A landscape with many valleys, sampled at points; each row gives a point and its height.
From any point a ball rolls to the lowest of the 2 points nearest to it. It stops when none of these is lower. Distance is the straight distance between rows; heights are no part of it.
Z75: [ 92 196  98 108 163 156  90 122  90 112 154 131 107 165 105 137 138 110
 158 140 172 152 110  84 117]  h=2.53
Z260: [164  75 141 129  81 119 180 158 130 169 100 145 144  68 127 199 113 150
 128 104 122 170  92 150  95]  h=3.73
Z578: [159 132 167  90 134 104 132 146 146 106 128  98 149 152 123 122 102  93
 151 131 114 128 114 126 174]  h=4.20
Z368: [176  90 115 136  80 119 150 172 136 147  97 155 149  95 128 195 131 147
 110 108 141 153 119 142  87]  h=4.14
Z108: [114 157 173  70 143 118 132 106  85 162 159 164 127 158 143 156  92 176
 158 119 150  89  77  96 141]  h=2.82
Z480: [120 130 137 123 104 125  78 139 126  79  68  98 163 122 137 113 126  63
 144 160 122 147 141 107 173]  h=3.72
Z749: [ 72 156 106 160 178 163 106  53 130 138 147 109  92 145 106  45 146 137
 137 153 146 136 156 106  92]  h=6.84
Z602: [130 124 142 159  99 160  79  54 114 118 124 148 163 146 128 103 100 156
 129 123 158 132 177 102 135]  h=5.97
Z352: [182  98  98 149  93 112 149 198 171 138 121 159 132 114 144 178 151 136
  94 102 126 133 119 167 121]  h=4.53
Z99: [174 135 131 170 139  83  93 164 160 113  86  96 135  89 130 149 133  70
 116 114  93 154 146 153 161]  h=3.48
Z421: [ 68 196 106 128 176 163  71  78 104 132 150 123 100 165  87 133 123 100
 163 135 164 169 142 113 118]  h=2.02
Z387: [ 83  91 131  83 134 144 171 144 113 120 104 114  97 112 161  67 141 177
 143 161  89  68  96 123 130]  h=2.64
Z867: [127 133  93 153 120 108 127 166 120 137  86 127 112  88 130 154 152  99
 109 141 117 166 153 146  76]  h=1.92
Z239: [158  99 141 140 109  96 189 183 162 135 147 137 121  74 154 185 110 128
 129  86  73 124  96 177 151]  h=0.82
Z966: [137 146 113 158 189 115 151 128 185 140 183  92 114 165 101  62 153 134
 106 113 127 121 123 148 137]  h=3.70
Z88: [105 168  89 166 179 124 160 118 134 146 151 113  84 120 110  98 169 113
 107 149 119 142 152 148  76]  h=7.27
Z708: [152 139 103 133  95 121 133 134  78 157  92 166 133 110 111 188 149 129
  95 129 179 171 132 103  51]  h=3.31
Z464: [163  95 140 107 103 112 179 176 136 128 143 165 145 101 140 200  98 137
 128 103  92  96 117 163 139]  h=1.70
Z637: [167  81 120 172  85 129  89 153 162 107  84 128 145  99 136 114 155 126
  97  87  93 118 163 176 156]  h=4.54
Z259: [113 130 104 162 113 167 114 104 133  89 111 111 129 144 121  41 142 140
 120 135 129 111 156 108 137]  h=1.61
Z90: [171 123 125 193 186 112 110  71 178 153 144 126 127 119  94 147 129  86
 107 119 168 198 160 161  84]  h=1.15
Z201: [126 163 112 144 160 117 123 102 112 162 174 151 128 146 129 150 129 157
 124 133 164 141 134 111  86]  h=0.72
Z752: [115 165 137 171 214 141  73  78 176 139 176  97 128 169  73 103 101 107
 149 118 153 174 148 125 140]  h=1.91
Z384: [150  97 133 117  67 127 130 131  84 132  83 156 157 125 145 177 124 164
 110 123 137 109 150 112  97]  h=6.78
Z46: [111 113 145 134  87 137  70 101 113  93  65 116 165 101 148 112 111  90
 138 161 127 144 173 106 155]  h=3.09
Z807: [135  76 151 130  83 123 135  89  91 160  86 142 144 122 136 139 121 173
 113 127 143 124 152 125  78]  h=7.04
Z392: [138 180  94 140 177 110 167 177 165 128 177 101 102 148 107 106 161 116
 107 129 130 128 105 140 137]  h=3.92
Z206: [145 137 119 108 134 126 192 143  95 135 160 171 129 136 156 173 132 189
 122 133 131  85 106 114 106]  h=0.75
Z682: [161 144  96 139 117 103 168 220 147 124 147 141 132 113 144 161 151 144
 109 113 100 107 108 145 147]  h=4.95
Z760: [163 109 139 140 100 108  88 181 143 111  93 103 128  86 149 118 140  99
 122 105  61 122 140 157 172]  h=4.07
Z869: [ 76 175 143 144 215 147  56  61 139 156 151  97 107 171  72 125  92 108
 164 126 159 189 142 117 134]  h=0.37
Z282: [ 98 127 114 149  80 174  92 109 113  77  85 106 142 128 136  63 130 115
 131 156 140 123 165  98 150]  h=2.28
Z26: [132 107 140  53  85 138 140 168  86  98 107 153 145 125 139 159 111 132
 144 140  96  66 112 109 155]  h=6.04
Z184: [ 96 143  93 128 123 120 115 198 124 119 100  91  98 102 144  89 172 111
 120 146  82 116 119 128 132]  h=2.55
Z188: [108 131 106 129 134 145 138 126 127 104 114 109 110 140 124  55 157 140
 128 149 114 103 135 103 125]  h=0.86
Z855: [ 76 170  80 156 174 161 133  80 111 134 140 131  80 132 110  81 169 121
 121 158 133 135 162 124  70]  h=7.07
Z370: [112 148 111 149 135  98 133 197 143 145 118  94  96  83 147 123 155 109
 119 138  76 134 120 150 135]  h=1.95
Z435: [ 96  85 162  70 105 143 130  89 127  82 115  83 104 161 135  50 122 136
 155 154 137 102 108 118 148]  h=4.03
Z639: [153 117 124  73  89 156 132 164  89  70 106 155 152 152 129 138 134 147
 136 126 117  64 126  95 158]  h=5.85
Z287: [148 143 159  93 158 105 173 143 147 133 171 114 144 152 126 144  98 120
 154 128 113 120  97 131 158]  h=3.45
Z830: [149  78 141 145  83 153 127  67 107 160  87 154 151 133 113 133 136 175
  99 110 176 138 148 118  62]  h=7.23
Z246: [158 127 168 157 143 103  82  56 118 172 137 155 162 139 127 164  96 143
 124 107 177 170 151 125 103]  h=7.72
Z960: [153 131 153 114 125 110  97 156 154  76  95  78 148 141 122 113 121  51
 143 125 126 147 124 121 189]  h=4.40
Z180: [120 123 112 195 119 182  67  46 143 123 143 154 153 150 120  96 115 166
 125 111 179 139 172 117 125]  h=6.21
Z102: [130 119 105 166 124  96 147 182 146 157 112 106  96  66 141 150 144 109
 118 123  98 166 127 157  95]  h=1.28
Z676: [129 164 107 129 123 118 150 132  60 168 128 177 111 129 141 188 155 162
 106 135 190 146 117  94  50]  h=3.89
Z58: [154 135 106 185 134 146  98 106 169 100 145 139 166 145 115 105 138 107
 104 116 160 145 169 142 144]  h=3.79
Z171: [124  86 156  56 102 139 164 166 110 105 126 146 134 109 123 139  85 121
 147 125  85  53 107 128 163]  h=5.71
Z803: [169 105 118 174 113 133 106 125 188 104 121 138 163 137 123  97 148 116
  87  96 124 123 166 169 174]  h=4.28
Z982: [121 124 162 116 127 141 102  60 116 135 151 139 147 158 120 102  94 160
 153 132 140 117 146 101 145]  h=5.60
Z89: [134 100 106 143  87 130 114 137  97 144  60 135 141  92 116 158 146 129
 110 137 147 171 153 118  59]  h=2.66
Z915: [105 121 181  77 136 129 103  65 116 136 143 122 131 163 124 106  85 146
 167 141 146 115 109 108 157]  h=5.19
Z684: [112 151 206  43 114 112  93  98  77 146 139 163 142 164 142 168  85 141
 159 125 168  99  79  94 168]  h=3.74
Z473: [113  88 183  58 131 134 125  77 129 107 154 102 116 170 122  80  87 129
 173 134 144 105 108 123 151]  h=4.67
Z479: [148  94 165 167 115 130  89  32 114 167 109 149 155 131 113 129 105 151
 107 106 183 174 160 123  77]  h=7.48
Z965: [118 108 146  77  72 121 126 140  66 131  81 153 148 118 166 170 121 146
 130 162 115  94 138 106 133]  h=6.44
Z546: [117 159 134 158 189 129 123  96 172 132 166  84 117 158  92  69 132 103
 129 128 127 151 141 135 126]  h=3.00
Z740: [ 93 106 139  85 115 109 138 195 145 123 114  65  99 103 162 106 151 106
 147 144  73 119  63 154 170]  h=4.25
Z719: [147 156  76 172 160 100 163 183 177 150 161 113  99 119 114 114 174 116
  75 114 114 135 126 173 147]  h=3.40
Z597: [127 150 158  64 103 139  81 116  75  99 136 156 146 179 137 146  97 143
 167 116 169 107  93  75 165]  h=4.51
Z685: [145  81 160 109 112 109 203 130 134 148 158 169 142  94 129 201  64 132
 124  92  98 101 109 148 139]  h=2.42
Z217: [ 79  97 137 114 104 117 165 163 130 154 122 109 105  70 190 136 125 141
 153 141  58 105  92 154 127]  h=3.12
Z249: [ 93 149 118 176 166 145  71  46 137 143 155 127 123 150 110  84 108 151
 140 125 156 155 162 108 111]  h=6.53
Z152: [149 156 133 110 152 126 147 120 112 148 182 161 142 159 138 153 108 179
 139 120 147 104 110 114 121]  h=1.80
Z871: [138 153  72 186 160 138 118 129 184 118 156 137 130 148 115  91 172  97
  73 113 147 142 156 154 137]  h=3.26
Z643: [128 163 124  82  90 156  86 149  70  72 121 146 145 174 143 142 118 120
 160 135 177 121 103  57 155]  h=5.02
Z903: [110 197  91 140 186 120 164 143 131 147 163 124  86 126 102 153 161  91
 122 157 121 158 142 148  88]  h=7.46
Z285: [124  98 165 134 129 100 187 157 166 144 141 105 117  77 153 154  97 109
 140 100  49 120  92 169 173]  h=1.72
Z226: [134 157  85 186 179 147 107  81 167 141 161 152 111 139  97 135 164  89
 101 113 169 180 169 166  80]  h=2.10
Z859: [126  80 168  52 112 136 158 124 116 100 138 127 120 146 115 102  89 117
 156 127 115  68 100 120 161]  h=5.29
Z423: [157  59 167 123  91 124 198 108 134 180 121 163 152  86 116 195  81 153
 120  89 126 142  94 149 100]  h=3.18
Z873: [ 73  62 144  69 109 138 138 112 128  98 102  77  97 134 143  51 139 149
 145 174 117  86  91 133 145]  h=3.46
Z162: [135 184  83 178 183 141 112 117 174 121 176 132 116 148  88 112 169  79
  96 113 150 165 157 150 130]  h=2.77
Z43: [117 116 165 117 153  97 184 146 160 145 142  89 133 111 146 133 103 108
 144 135  78 130  95 157 164]  h=2.52
Z356: [126 115 117 122 133 138 165 145 116 119 124 133 124 128 146  95 145 179
 126 145 100  79 129 116 113]  h=1.79
Z330: [122  99 122 129 118 120 178 160 125 136 118 133 118 100 153 118 130 169
 129 125  77  91 121 147 113]  h=2.41
Z935: [145 154 117  96  96 167 116 152  71  71 124 168 156 165 146 150 139 161
 137 133 155  91 127  64 147]  h=5.46
Z219: [158 161  88 174 147  88 124 188 165 125 122 109 111 103 110 153 165  76
  88 112 108 159 146 168 145]  h=2.80
Z334: [112 187  99 122 152 140 106 124  84 129 150 148 120 150 126 147 147 124
 132 152 154 137 134  88 100]  h=1.76
Z317: [ 85 120 134  85 115 110 147 186 131 136 110  86 111  82 173 146 139 112
 150 180  85 124  71 142 153]  h=3.76

Call two points neighbours if one is among the 2 nearest of the other. Go from one point of each pair to the other, from neighbour to neighbour, staying as low as possible. Name the highest point that can't be avoided.
Z102 / Z219: Z392
Z102 / Z239: Z960
Z188 / Z869: Z75
Z102 / Z90: Z637
Z201 / Z206: Z152
Z206 / Z188: Z356

Where does a ball stop that starts at each point below?
Z830: Z188
Z352: Z239
Z602: Z188
Z803: Z90
Z171: Z188
Z960: Z188
Z578: Z239
Z597: Z201

Write out the way that a ball takes from each point below.
Z749: Z249 Z180 Z602 Z982 Z915 Z473 Z435 Z873 Z387 Z356 Z188
Z935: Z643 Z597 Z684 Z108 Z152 Z201
Z317: Z217 Z330 Z356 Z188
